Points, in no order, along strands that fork, close into loops and pass close to each other.
(in the rows, 128 means zero)
Two points are linked if the straight distance between their rows is under 117. Some points are linked to none.
K468: [134 125  63 193 124 118 115  40 140 130 134  83 130 140 156 117 115  90
 114 159 111 196 141  63  96 148 163 151 150 143  86 149 124 182 172 120
 154 154 113]
K285: [161 129  67 102 157  65  95  52 143 131 151  86 141 132 155 140 101 101
  96 162 125 186 137  38  86 149 130 120  99  94 100 173 145 152 147 114
 143 180 130]
K583: [133  85 118 206  77 153 118 180 125 154  89 146 156  98 133 114 144 119
 151 194 110 128 106 185 180 128 154 169 176 109 147  78 106 144 141 153
 161 122  89]
K993: [150 135 154  78 145 141 132 147 140 107 190 158 129 109 109 142 153 160
 128 136 157 109 155 139 154 150 103  81  84 122 160  54 112 100  94 120
 110 147 132]
K985: [160  96 101 199  78 130 104  87 126 117 123 113 179 135 178 125 200 102
 156 173 134 143 120 110 173 158 140 141 206 109  80 141 138 163 159 163
 124 164  84]
K765: [ 84 173 128 123  85 200 123 131 158 151 127 106  93 147  82 128 142 152
 161  56 132  88  90 138 143 131 123 146 119 166 180  56  96 144 101 107
 130  43 159]
K376: [111 118 156 116 121 147 111 187 119 152  97 129 133 130  89 128 151 144
 155  94 168  80 109 178 148  83 112 135 129 128 135 114 125 108 105 151
 117 100 145]
K528: [117 137 131 134 151 131 159  84 140 119 164 103  81 151 103  95 165 124
 113  82 159 113 186 107 161 135 145  74 145 171  59 142  82 145 121 170
  96 129 150]
K653: [168 115 160  68 150 106 143 158 123  81 182 148 134  96 111 132 163 145
 124 136 151 114 168 162 139 129  95  74  98 125 126  78 116  89 100 159
 109 157 127]
K422: [151 117 117 164  82 170 124 122 127 119 187 169 158 121 158 136 150 133
 133 192 138 113 159 129 197 163 114  37 118  90 178  40 121 143 121 138
 140 204  69]
K355: [ 98 151 140  80 202 102 153 135 125  99 129 153  99 114  99 123  61 141
 114 112 127 126 112 135  89 115 129 131  89 148 141 163 135  97 127 103
  88  89 187]
K180: [117 178 100 145 110 161 144  76 153 148 150 137  81 127 141 151  71 147
 119 125  95 175 134  98  83 177 144 165 100 161 184  70 115 157 128  49
 155  91 130]
K913: [125 113 108 141 136  97 154 139 121 121 102 104 100 130 145 105 123 114
 104 146 113 148 137 151 148  83 158 172 154 165  82 183 126 134 138 166
 125 122 123]
K867: [133 147 149  66 198 100 126 114 119  88 172 142 111 121 108 139 134 128
 123 112 164 135 153  98  92 144 108  80  94 126 110 154 142 111 108 124
  92 143 156]
K306: [134 114 125 144 123 143 130  94 121 111 179 138 140 135 148 122 192 136
 138 154 159 105 184 119 185 134 121  32 132 127  96 100 115 137 126 173
 100 187  96]
K178: [120 150 134 120 103 154 133 154 153 163 131 154 103 113 119 133  73 174
 126 140 105 122 115 168 122 134 141 165 101 141 202  71 118 113 110  64
 134  89 147]
K260: [113 148 105 167 133 147 123 124 133 145 134 164 131 138 145 146  67 133
 122 165  85 158 124  89 100 166 127 141 114  97 188 130 148 149 147  46
 148 156 113]
K803: [146 112 109 107 127  74 158 136 130 129 111 119 112  99 148 118  63 138
  90 153  63 146 118 166 116 109 169 201  83 154 132 128 124 120 144 102
 165  91 139]
K493: [130 119 154 163 104 135  80 132 112 139  75 120 171 156 155 151 181 110
 177 101 159 103  74 125 125 122 103 136 213  79  98 183 177 136 140 158
 100 145  98]
K356: [104 149 154  63 146  99 105 120 107 133  77  96 134 143 130 135  98 104
 136  57 162 109  78 118 104 113 117 153 143 141  71 241 143 105 134 171
  96  77 149]
K252: [136 120 184 119  97 165  95 171 108 143 140 148 166 134 122 156 199 133
 162 125 188  64 127 139 161 120  69  47 149  66 160  76 132 107  92 153
 138 187 103]
K119: [110 158 148  78 162 123 105  96 125 133 123  88 105 166  95 129 131 111
 136  37 174 108 114  76 104 147 121 106 122 147  74 194 120 126 115 155
  88  80 163]
K471: [135 134 167  30 168  60 115 136  94 111  90 104 138 116 140 135  94 111
 115  80 142 115  94 146  87 103 107 151 127 131  77 235 143  83 127 165
 111  94 150]
K628: [124 173  81 155  95 184 100  48 150 133 165  76 115 135 144 152 152 107
 137  77 116 171 126  47 117 192 127 149 117 156 152  61 100 191 131  94
 180  96 121]
K515: [126 147 124 113 114 173  90 128 135 144 137  91 131 156 124 134 178 124
 151  89 145  88 122  93 151 163 104 128 106 122 146  91 122 146 111 121
 125 101 129]
K9: [160 108 129  64 119  90 118 120 120 121 131  68 121 125 139 113 181 113
 105  98 161 114 150 130 172 132 129 148 127 158  58 157 118 121 110 185
 122 109 123]
K330: [106 111 138 137  85 167  86 190 125 168  90 110 136 132  89 124 178 130
 171  88 168  58  83 173 178 106 107 159 145 127 146  90 111 118 110 158
 133  82 138]
K63: [ 98 129 116 162 103 143 108 141 123 147  78  98 135 151 122 103 160 107
 164  89 135 114  89 140 146 120 141 182 176 144 101 163 129 142 132 165
 121  83 137]
K780: [106 140 145 125 148 148 144 156 143 138 134 165 105 116  93 126  91 173
 129 139 126 122 132 168 134 110 131 127 108 140 172  86 117 110 111  90
 113 109 150]
K138: [125 144 112 122 162 114  85  88 120 134 121 116 155 159 147 162 112 105
 133 109 145 151 114  45  81 153 100 110 128  90 112 201 160 138 130 104
 114 162 126]
K46: [146 131 146  38 157  75 114 117 114 114 128  86 113 120 114 118 135 115
 107  83 168 121 124 113 114 137 124 134 105 145  68 186 132 108 115 160
 107  88 154]
K776: [123 135 169  62 197  76 160 170 107  79 130 148 108  98  96 119 111 126
 118 118 146 133 147 184  89  79 107 107 124 147 105 172 126  73 110 162
  87 122 159]
K826: [125 102 172 127 110 157 103 210 117 151 105 148 149 109  87 140 150 148
 147 114 171  80 107 188 154  83  89 110 124 109 161  86 121  91 101 139
 141 125 118]
K4: [139 161  95  78 164 107 147  56 170 119 163  94  83 116 124 129  75 124
  90 100 123 164 124  90  78 165 155 164  72 179 131 103 106 147 126  75
 138  78 177]
K977: [ 53 183 109 196 112 191 133 117 138 155 109 144 107 143 111 135  84 129
 156 113  82 146  84 104  86 143 141 164 150 138 195 120 126 162 146  62
 146  76 138]
K393: [139  92 114 168 112  79 139 150 105 127  88 144 168 117 172 125  80 112
 102 185  63 157 101 139 112 114 146 187 142  91 132 179 161 114 165 119
 166 156 111]
K430: [130 116  97 105 123  84 152 145 123 127  93  85  91 111 141  99 111 107
 100 122 102 131 117 161 152  83 166 210 127 186  84 177 114 127 129 163
 134  78 137]
K935: [152 147 192  63 130 132  75 138 106 129 116 111 156 147 143 169 186 117
 172  61 194  84 123 106 119 133  76  69 139  72 114 164 161 118 100 155
  96 148 131]
K813: [ 83 171 107 193 129 181 176  84 157 138 135 156  74 136 112 127  80 153
 118 118 100 153 145 121  91 129 169 129 140 175 155  95 107 169 137  80
 129 108 150]
K226: [133  96 115 209 110 118 120 130 114 121  98 163 170 136 163 129 141 118
 134 199 110 158 122 131 128 117 135 136 199  89 105 177 168 137 159 144
 126 196  88]
K847: [159 108 113 112 126  99 144 138 131 125 131 122 131 108 149 119  99 137
  93 163  84 145 135 139 123 133 150 161  93 131 133 112 133 129 139 112
 158 130 127]
K592: [126 114 103 225  83 159 118  93 125 135 112 117 164 139 159 112 200 103
 167 173 117 143 114 107 161 160 147 135 205 120 110 108 110 180 152 145
 138 127  97]
K647: [ 98 127 131 160  94 182 101 142 138 153 118  96 127 143 102 117 194 130
 170  94 155  69 106 143 177 127 122 133 151 135 136  78 101 142 115 156
 128  87 128]
K943: [122 176 119 103 134 169 138  87 165 129 165 118  85 144 109 132 122 144
 129  86 139 126 142 101 120 168 134 125  93 167 157  69  98 148 104  79
 118  85 160]
K7: [109 160 174  63 187 124 135 140 136 101 160 145  86 122  71 122 140 139
 142  70 184  91 127 127 109 130 118  95 101 148 128 129 121  99  96 131
  73  87 181]
K402: [ 93 166 155  86 149 125  91 108 124 139  82  95 133 172 115 146 116 100
 160  32 167  98  78  81  91 134 109 121 143 131  78 224 138 124 132 159
  89  74 149]
K637: [131 131 103 154 118 169 119  76 140 129 174 112 131 143 144 131 171 118
 136 131 139 118 168  79 157 170 126  81 122 131 118  86 112 169 130 120
 124 155 108]
K457: [108 169 130  87 177 121 150 119 143 113 144 153 101 124 113 138  52 154
 108 121 110 142 114 114  84 142 130 142  86 146 176 135 130 108 119  53
 103  95 179]
K401: [125 135  97 183  93 177 103 113 133 141 127 109 142 131 149 124 160 117
 151 138 101 133 115 100 134 174 138 152 142 122 147  87 121 174 140 106
 157 111 107]
K2: [166 104 142  55 161  62 172 162 135  81 157 130  96  89 111 115 127 138
 102 145 110 138 151 182 137 104 131 136  88 162 107 108 112  93 118 154
 123 107 140]
K747: [127 115 115 169 135 139 155 112 137 128 138 145 111 120 130 105 130 136
 117 166 117 142 169 147 153 113 162 114 138 163 105 115 120 157 141 144
 118 151 113]
K618: [161  96 153  63 132  45 170 188 106  89 102 135 156 106 147 128 104 112
  93 146  93 137 123 186  90  83 107 151 103  94 133 165 139  62 121 162
 165 131 132]
K348: [109 116 101 176 106 119 118 146 116 140  58 102 146 133 148 109 128 101
 143 131 112 136  81 146 144 108 151 211 185 145  99 181 132 133 153 158
 129  91 126]
K728: [108 132  99 200 107 153 139 127 123 156 113 153 132 112 153 130  66 128
 125 174  65 159 120 126  99 157 155 172 138 114 182 111 140 151 159  65
 155 119 112]
K405: [ 97  98 116 180 112 151 147 179 137 162  89 167 103  97 102 114  76 152
 131 166 100 134 119 223 156  72 158 159 146 153 171  96 106 117 134 119
 146 109 121]
K186: [115 151  87 163 133 163  98  71 141 134 143  97 130 158 134 139 148 100
 138 113 121 158 134  46 109 170 126 121 126 134 128 127 125 177 136  99
 141 139 121]
K360: [126 127 144 101 148  94 121 153  97 130  93 137 170 125 149 139  76 121
 107 126 106 125  94 130  92 111 110 156 108  90 143 189 171  91 141 118
 140 131 145]
K802: [133 144 131  42 162  83 110  78 135 123 141  63  96 139  99 106 134  98
 101  57 176 129 121  80 113 157 132 134 109 164  55 193  99 124 118 163
 108  71 162]
K363: [202  97 137  44 116  79 135 147 129 101 154 131 158 112 146 142 117 122
  87 131 105 150 120  99 104 170 122 140  45  78 167 101 140  91 107 114
 170 153 136]
K990: [109 133 101 129 129 117 132 123 124 142 102 119 133 109 148 117  49 129
 103 127  68 137  94 137 102 131 153 204  97 144 157 136 135 128 149  79
 152  85 149]
K426: [147 125 182 109 108 139  72 120 111 135 101 115 159 148 148 165 203 121
 175  73 183  83 121 132 130 109  83  70 193  73  93 179 167 120 119 168
  96 171  97]
K838: [175  98 164  60 106 111 130 181 125 110 145 142 170 110 131 137 138 135
 103 129 127 128 129 135 120 149 104 127  75  71 181  86 137  79 100 133
 165 154 122]
K25: [131  88 114 206 120 111 133 142 108 129  98 168 164 124 165 127  90 117
 122 209  75 164 125 137 111 116 146 142 164  88 126 168 163 130 168 116
 151 188 101]
K785: [114 158 139 109 166 142 152  94 150 117 166 115  80 141  79 105 144 132
 126  64 161 108 159 101 132 141 141  88 119 170  97 120  95 138 107 136
  90 101 175]
K189: [110 132 139 101 200  78 178 136 123  97 132 165  96 104 106 116  65 147
  97 150  94 150 128 161  85  84 143 132  96 155 127 161 135  97 133 105
 102 117 167]
K954: [121 162 124  86 151 134 120 126 141 129 137 117 120 134 121 141  87 140
 120 104 119 125 106  97 106 162 122 161  81 132 169 117 130 130 116  68
 125  91 160]
K440: [ 99 138 129 119 122 122 105 135 115 141  71  94 135 149 128 114 129 106
 138  73 144 114  85 129 131 113 131 176 161 146  85 206 138 125 136 170
 108  78 141]
K976: [123 122 142 141 137 136 129  92 115 120 159 140 129 147 128 126 203 139
 147 122 176 104 179 115 163 119 113  29 159 124  69 149 126 128 119 177
  82 184 104]
K159: [164  90 104 196  96 110 128 100 118 108 111 141 161 127 176 116 160 109
 130 206 113 159 136 122 161 132 151 131 192 117  79 154 153 148 162 159
 130 192  79]
K30: [115 111  93 224 113 128 116 105 113 126  85 134 169 142 161 119 132 107
 135 180 100 165 100 109 117 137 150 171 202 109 101 178 151 162 166 121
 128 148 107]
K903: [131 116 181  97 137 133 130 203 129 125 135 170 140 100  83 146 129 167
 137 124 163 104 128 185 135  92  92 103 111 110 178  79 117  78  91 124
 121 131 130]
K304: [183 109 122  85 112 122 118 117 125 115 175 112 151 115 150 131 164 133
 114 141 145 117 163 108 170 175 117  96  81 121 130  70 116 132 112 136
 140 154 112]
K670: [166 112 144  69 125 100 118 170 113 121 119 118 153 112 136 130 132 134
 102 122 126 119 120 136 126 141 116 147  91 103 134 125 145 103 112 140
 147 129 133]
K367: [181  86 144 106 126  89 178 164 122  85 161 165 157 109 127 128 123 139
 103 197 107 153 171 165 124 110 113  75 102 106 134  93 128  95 121 165
 142 196  93]
K927: [161 108 114 140  94 141 106 143 125 140 139 133 171 127 157 135 147 121
 123 158 121 129 128  99 146 172 122 132 116  87 155  96 149 140 129 119
 159 169  96]
K524: [154 122 160 100 111 145  97 151 106 131 140 127 165 132 138 148 194 134
 152 114 173  81 149 127 157 132  80  74 134  79 126 103 138 113 106 162
 127 168 111]
K113: [170 109 132 122 138 115 166 128 133  87 191 173 138 103 130 125 130 154
 113 195 119 149 182 149 154 128 123  42  93 129 137  62 115 116 124 147
 118 195  95]
K332: [ 87 150 100 203  77 196 140 116 152 148 109 125 103 121 110 116 148 130
 151 102 109 131 104 148 131 138 160 168 168 171 155  59  93 171 143 131
 156  62 131]
K164: [178  99 119  87 154  30 172 142 119  83 147 138 133 111 146 124  97 114
  87 180  79 171 152 145  91  97 133 125  93 121  96 161 139 103 141 132
 160 161 119]
K449: [138 170  95  99 140 131 138  64 165 136 163 121  91 120 141 152  61 145
 108 124 113 176 128  81  82 174 150 162  71 156 173  87 111 147 124  39
 144  98 148]
K735: [ 94 125 139 150 129 167 143 138 144 145 128 127  96 139  80 106 165 142
 144  94 159  84 145 165 180  90 139  99 149 163 117  90  90 130 111 160
 106 107 149]
K789: [122 123 103 159  87 165 128 107 142 134 127  76 117 129 139 101 190 110
 144  90 137 101 140 143 196 142 155 161 160 179  96  81  82 154 133 183
 143  85 130]
K811: [ 85 177 108 155  84 201 127 112 149 144 120 108 101 134 109 127 136 133
 148  70 106 128  95 110 112 151 137 162 137 168 167  73 107 161 127  97
 152  57 144]
K223: [135  96 169 163  92 157 113 185 115 136 137 175 169 116 110 148 168 138
 151 163 166  97 130 171 160  98  83  49 146  77 167  76 124  99 101 149
 151 202  81]
K269: [ 52 170 128 196 112 193 146 131 144 162 110 167  87 145  92 137  68 154
 156 133  95 125 103 139  95 115 141 141 153 143 206 110 120 146 133  49
 130  88 135]
K969: [192 100 106  81 115  91 118 123 128 120 150 113 162 125 163 143 120 117
  96 144 116 158 134  73 121 171 120 129  76  89 143 121 149 124 130 114
 171 173 116]
K750: [192  91 161  39 131  38 178 180 121  60 139 134 146 107 133 128 140 104
 101 148 114 139 154 189  89 102  99 125 102 102 113 131 123  64 113 179
 155 153 118]
K259: [135 107 138 125 118  82 136 158  99 136  95 149 169 112 159 132  57 116
  88 155  54 141  95 140 100 112 134 183 101  78 163 172 160  87 146 108
 172 137 132]
K338: [123 158  89 170 109 181 113  60 145 132 176 111 118 144 147 151 164 108
 143 120 123 149 150  55 132 191 121 103 120 135 149  76 108 187 136  96
 150 141 109]
K294: [147 142 151  69 126 153 116 144 144 125 174 124 123 123 114 133 167 155
 135 104 160  88 142 128 165 163 102 108  83 132 162  57 111 117  92 109
 116 107 145]
K753: [ 72 157 123 176 173 140 144 121 116 144 110 177 132 141 124 136  37 139
 118 151  80 143 118 114  79 117 125 133 124 114 166 179 155 130 153  59
 115 132 142]
K337: [156 139  98  91 161  87  89  86 127 127 142 107 150 136 146 161 106 105
 108 131 146 166 134  32  86 167  99 112  88  79 135 175 155 145 125  99
 132 179 137]
K741: [158  95 126  98  90 114 111 177 117 145  98 111 156 112 146 119 130 127
 115 126 111 112 110 148 149 138 130 188 109 116 139 108 140 114 129 144
 163 113 124]
K575: [196  88 107 102 117  47 174 137 134 106 143 120 130 106 162 119 103 119
  84 187  67 163 139 145 125 117 155 155  80 133 112 119 127 126 152 129
 185 147 103]
K310: [186  95 153  49 147  63 158 166 126  73 165 137 133  95 119 124 149 131
 105 151 129 134 164 174 121 115 106 101 102 124 104 102 120  81 109 173
 134 150 122]
K266: [111 166 136  94 163 153 130 125 138 126 148 131 107 143  97 132 120 151
 135  89 148 107 127  96 114 149 121 121  92 143 154 114 121 134 107  87
 101  96 165]
K624: [115 120 131 134 158 124 185 137 143 121 134 150  73 115  95  98 120 145
 114 143 123 135 169 186 164  73 161 118 131 190 101 119  94 124 118 161
  98 122 144]
K573: [163 103 123 150 104 117 158 138 137 134 162 183 140 116 165 136  60 138
  98 208  66 183 150 115 111 156 146 107  92  85 192  94 141 128 145  80
 167 197  87]
K179: [142  97 131 153  92 135 106 175 118 147 100 134 171 122 143 125 131 123
 130 155 111 120 110 141 140 143 131 164 134  84 160 111 143 118 137 134
 163 142 110]
K141: [ 70 167 137 149 154 149 127 146 123 150 117 174 123 140 108 144  43 149
 135 136  97 123 102 119  90 126 117 147 118 104 203 151 147 123 134  46
 122 114 144]
K768: [101 166 103 163 127 161 161 101 149 145 135 151  91 126 131 135  59 153
 118 140  87 154 132 126  88 142 163 152 110 156 176 101 123 151 141  61
 136 103 138]
K239: [155 125 115 129 117 131 129 128 136 135 158 160 139 126 152 150  85 131
 110 171  91 167 143  89 111 179 127 122  92  84 191 104 143 139 138  59
 160 178 102]
K724: [106 177  99 163  76 201 115  81 148 132 153  86 107 138 132 138 162 122
 139  63 113 138 111  84 122 177 134 156 126 166 157  53  99 174 127  98
 169  66 129]
K572: [108 117 103 231 102 161 126 120 121 138  92 133 154 128 148 109 158 109
 155 178  99 151 109 130 136 146 155 166 196 120 121 121 120 177 161 124
 142 122 108]
K872: [136 119 115 142 126 112 142  58 130 117 166  90  96 143 131 105 166 109
 113 115 151 138 184 100 165 133 152  90 158 169  35 167  91 153 132 178
 104 160 123]
K218: [101 163 133 124  87 182 113 151 159 166 123 125 104 133  97 132 109 164
 152 106 124 101 101 151 137 140 130 162 107 146 200  61 110 127 109  78
 134  69 144]
K212: [ 98 135 113 162 172 121 138 108 113 129 104 146 132 143 132 121  72 127
 110 142 103 146 118 102  88 113 131 138 127 126 125 188 156 132 152  90
 115 134 142]
K501: [133 136 169  93 134 136 141 186 150 131 167 173 115 107  92 134 103 182
 132 148 138 124 129 179 131 126 113 115  90 125 191  55 117  78  85  86
 118 118 144]
K739: [ 71 140 127 173 113 189 144 146 153 152 109 129  88 146  68 108 139 137
 153  81 137  90 115 156 152  99 144 123 156 175 147  89  92 145 115 136
 118  81 157]
K687: [122 116 110 102 146  74 155 151 115 125  82 114 117 108 141 108  82 120
  98 136  79 132 106 161 128  80 143 198 106 155 110 178 131 105 143 134
 144  89 144]
K562: [112 112 143 179 119 153 127 180 124 148 122 177 143 121 112 128 111 144
 131 175 121 123 130 164 134 107 120 108 138  95 165 108 141 117 131 111
 137 163 105]
K742: [129 140 158  60 167 105 137 167 119 106 129 150 122 106 105 134  94 151
 119 116 133 119 115 148 103 124 109 138  88 120 154 130 139  84 115 106
 111 104 166]
K170: [129 117 170 127 101 130  77 171 111 148  63 119 164 142 145 145 171 117
 172  86 167  85  80 160 136  94  93 144 190  91 113 178 165 110 126 171
 120 127 117]
K350: [144 128 136  66 159  89 154 147 133 110 137 123 106 103 113 114 108 151
 102 124 115 130 128 157 125 116 141 149  87 156 115 120 122 106 117 123
 115  94 158]
K699: [104 123 148 138 114 168 119 140 136 147 137 117 120 146 100 123 206 137
 157  89 174  57 142 149 192 107 108  89 145 141 113  83  98 124 105 176
 109 110 130]
K97: [100 131 135 183 143 147 124 114 120 135 103 146 125 167 124 124 149 126
 147 132 139 129 126 115 121 111 130 105 172 123  97 179 156 140 137 143
  98 152 123]
K835: [113 128 172 101 107 141  83 193 106 155  66 112 152 140 114 141 160 123
 175  70 180  66  80 166 139  83  88 141 154 101 129 145 147 100 115 169
 121  98 140]
K216: [ 85 115 175 171 132 162 119 165 119 154  97 153 115 143  83 134 175 134
 176 105 184  74 126 177 151  51 105  76 177 130 116 134 119 112 111 166
 100 141 128]
K474: [145 133 129  86 100 167  97 127 140 136 167  94 136 139 133 142 201 139
 145  90 168  63 142 104 183 180  93 107  95 131 152  48 105 135 101 129
 126 101 122]
K673: [138 115 149 158  92 167 116 159 129 136 170 180 155 123 121 145 163 141
 143 177 150  95 140 146 180 136  92  47 124  82 184  48 115 122 107 133
 146 189  79]
K29: [123 132 120 137 146 111  93  88 121 129 100 109 147 160 147 139 128 107
 133 105 151 144 108  84  94 128 119 124 162 108  76 218 169 131 146 133
 102 151 119]
K435: [114 118 110 193 129 108 107  90 121 128  86 125 158 153 155 126 130 105
 138 140 120 158  96 101 105 125 134 158 196 111  85 220 166 139 162 133
 114 150 110]
K106: [155 121 121 156 115 153 149 120 127 111 188 180 139 116 142 128 129 148
 124 205 126 137 181 134 171 139 122  28 105 110 147  56 123 141 129 137
 124 207  76]
K411: [104 115 120 180 110 133 115 173 107 152  61 133 149 124 132 114 116 119
 143 148 110 124  84 166 138 101 141 192 166 110 139 153 142 121 150 134
 139 103 132]
K153: [119 162 117 114 116 177 119  91 151 131 160  90 107 150 114 123 161 133
 141  64 143 104 139  90 146 167 125 117 103 160 139  75 100 153 110 112
 121  82 144]
K609: [121 122 163 121 133 116 122 160 109 131  97 130 126 130 117 131 167 136
 141 108 173 112 141 179 147  64 115 115 175 131  84 177 133 101 111 189
  94 143 115]
K301: [139 103 135  97 126  69 146 189 105 119  85 125 140 105 143 123  93 121
 103 136  90 133 105 184 127  82 127 187 117 123 127 166 138  84 132 151
 153 113 138]
K84: [184 106  87  83 141  59  95  55 130 123 154  80 144 128 158 137 137  99
  99 152 144 175 151  57 115 145 127 111 112 101  72 167 149 136 139 143
 139 178 118]
K715: [ 85 167  91 151 124 158 117 114 130 145 106 119 131 136 133 131  64 123
 129 101  80 134  83 102  84 150 136 188 112 138 175 132 132 144 148  66
 144  66 148]
K693: [159 123 156  77 133 129  98 130 108 126 138 118 155 133 141 150 176 126
 139  95 169 104 143 101 131 151  89  87 119  93 113 141 152 115 107 149
 116 159 126]
K646: [102 120 125 174 147 151 175 137 147 135 120 164  95 119 100 112 104 157
 111 159 117 134 160 179 146  83 163 112 134 168 129 105 110 135 133 129
 118 136 131]
K345: [138 141 108  78 162 104 140  84 148 119 149  93  88 121 115 107 109 121
  93  94 132 142 142  99 116 149 156 142  88 177 100 124 107 142 125 117
 115  89 169]
K565: [186 102  99  70 135  35 126  70 133 102 172  76 115 120 154 121 145  93
  90 163 133 175 164  91 134 119 142 119 115 131  37 175 123 131 138 160
 139 167 104]
K251: [124 111 137 120 145 114 156 159 112 121 117 130 103 116 111 108 146 137
 119 133 145 128 161 182 168  70 138 124 148 160  87 148 117 106 114 180
 101 128 121]
K373: [ 85 132 100 233 114 171 132 120 124 144 101 148 138 131 142 119 115 120
 144 175  85 159 111 119  97 146 151 157 174 114 156 128 130 173 162  88
 145 117 117]
K509: [120 155 184  41 188 108 119 175 122  94 142 147 113 104  91 141 119 138
 147  80 176 103 111 145  93 125  97 104  95 125 149 135 138  80 105 127
  90  98 180]
K744: [ 98 174 153  88 167 150 151 120 158 113 161 131  76 145  69 121 132 145
 145  58 169  94 130 105 122 138 129  95 108 169 140 108 102 124  92 110
  80  77 191]
K703: [124 129 120 156 130 165 125 103 128 127 160 146 137 146 127 128 171 129
 143 156 144 110 167 101 156 141 116  58 134 116 121 102 133 152 125 131
 111 183 105]
K702: [ 82 161 133 168 126 173 125 144 139 159 126 172 109 147 116 145  79 153
 146 151  99 130 113 116 107 144 118 134 130 105 214 106 135 142 133  43
 137 125 118]
K970: [147 112  87 159 115 104 143  45 144 117 159  67  98 137 149 101 151  91
 105 141 135 171 176  87 156 132 169 122 163 177  37 155 100 171 153 172
 129 158 108]
K563: [180  98  91 122 104  67 137  57 140 109 168  74 106 127 168 111 158  94
 101 175 132 163 171  99 166 118 158 122 145 160  26 172 118 149 151 179
 134 173  87]
K456: [136 129 164  51 161  83 121 158 105 116 103 111 138 114 127 127 122 125
 116  86 153 114 111 146 110 104 105 141 114 126 104 182 146  92 119 159
 114 102 152]
K41: [134 115 137 104 187  55 176 145 110  85 141 167 119 108 125 126  73 134
  91 169  80 166 143 152  77  89 121 109 103 119 122 165 141  90 140 117
 118 154 144]
K612: [119 131  86 176 141 140 119  80 131 127 129 105 130 147 144 120 122 103
 124 135 114 167 132  73  98 148 148 144 136 136 106 151 139 171 152 103
 135 141 123]
K725: [128 120 112 127 147 103 114 127 107 130 104 120 154 136 151 130  89 122
 107 137 106 141 110 101  97 136 125 153 107 110 126 172 156 123 142 103
 138 137 135]
K167: [ 67 142 116 198 109 190 143 132 148 154  97 141 103 139  97 106 121 138
 145 118 121 124 116 149 129 113 156 148 168 158 154 100 108 159 138 112
 137  85 146]
K945: [126 125 165 103 126 128 110 128 107 130 123 112 130 146 121 133 195 129
 151  90 185  91 148 150 156 106 105  91 159 123  78 161 132 110 110 191
  89 138 119]
K727: [136 102 133 158 112 128 150 166 126 136 137 179 150 114 133 132  88 148
 107 200  87 147 142 149 120 125 137 106 115  87 169 106 150 116 140 107
 150 180  94]
K242: [176  95  90 142  97 112 109 112 123 134 136 112 170 132 174 132 123 108
 113 168 105 158 129  74 122 178 138 142 105  91 132 123 146 152 148 107
 168 179 102]
K497: [111 149 188  44 181 101 121 179  99 106 103 132 127 115 101 140 105 133
 149  71 170 101 102 164  90  93  98 118 114 124 127 173 135  83 113 152
  94  87 176]
K591: [132 127 170 112 126 136 102  88 112 124 143 116 122 151 128 141 216 134
 156  82 192  89 165 130 160 113 101  46 182 113  62 176 127 115 109 195
  75 171 104]
K158: [160 111  69 172 123 111 140  46 132 123 165 103 124 122 165 119 117 102
 111 191 113 180 166  79 124 140 164 114 126 152  83 122 128 186 174 127
 150 184  99]
K47: [149 111  94 176 127 131 162  78 138 118 156 126 116 118 154 110 125 119
 110 190 112 161 175 123 149 131 175 103 129 166 102 113 120 177 167 140
 137 174  97]
K657: [ 99 105 137 176 115 151 116 188 112 155  80 157 138 122 108 125 115 139
 146 151 127 112 102 179 144  85 125 149 155 112 149 132 130 117 134 133
 138 126 125]
K28: [ 94 147 115 185 124 182 169 117 160 145 127 150  82 123 104 115 102 152
 123 126 115 131 146 163 131 111 167 128 144 176 151  74 104 153 131 109
 129 101 144]
K672: [123  96 110 169 113 120 134 154 116 134  81 119 125 126 145 111 154 111
 130 156 127 130 127 170 170  85 151 181 182 149  90 167 127 129 135 176
 121 126 109]
K968: [126 126 167 155 117 133  90 107 118 128  94 132 152 150 145 156 194 119
 175  95 166 103 112 132 127 101 104  86 222  82  78 204 172 126 135 167
  79 179  88]

A piece is two or more points that can be reached from each other along the links. Count, over all rows, the pieces, the separate loops (a circle has one, a figure eight two, a Y none), the forks (points with three links) and the tips (points with one).
pieces => 3
loops => 13
forks => 22
tips => 2

Name the points in between on the shortest way along the links from the first point to the second, in order.
K332 / K106 => K167 K739 K735 K699 K647 K330 K376 K835 K170 K493 K968 K426 K935 K693 K524 K252 K223 K673 K422
K780 / K747 => K178 K218 K765 K811 K332 K167 K28 K646
K456 / K285 => K497 K509 K7 K744 K785 K528 K872 K970 K563 K565 K84
K703 / K28 => K637 K338 K628 K724 K811 K332 K167
K970 / K573 => K563 K565 K84 K285 K337 K138 K29 K435 K30 K572 K373 K728 K260 K239
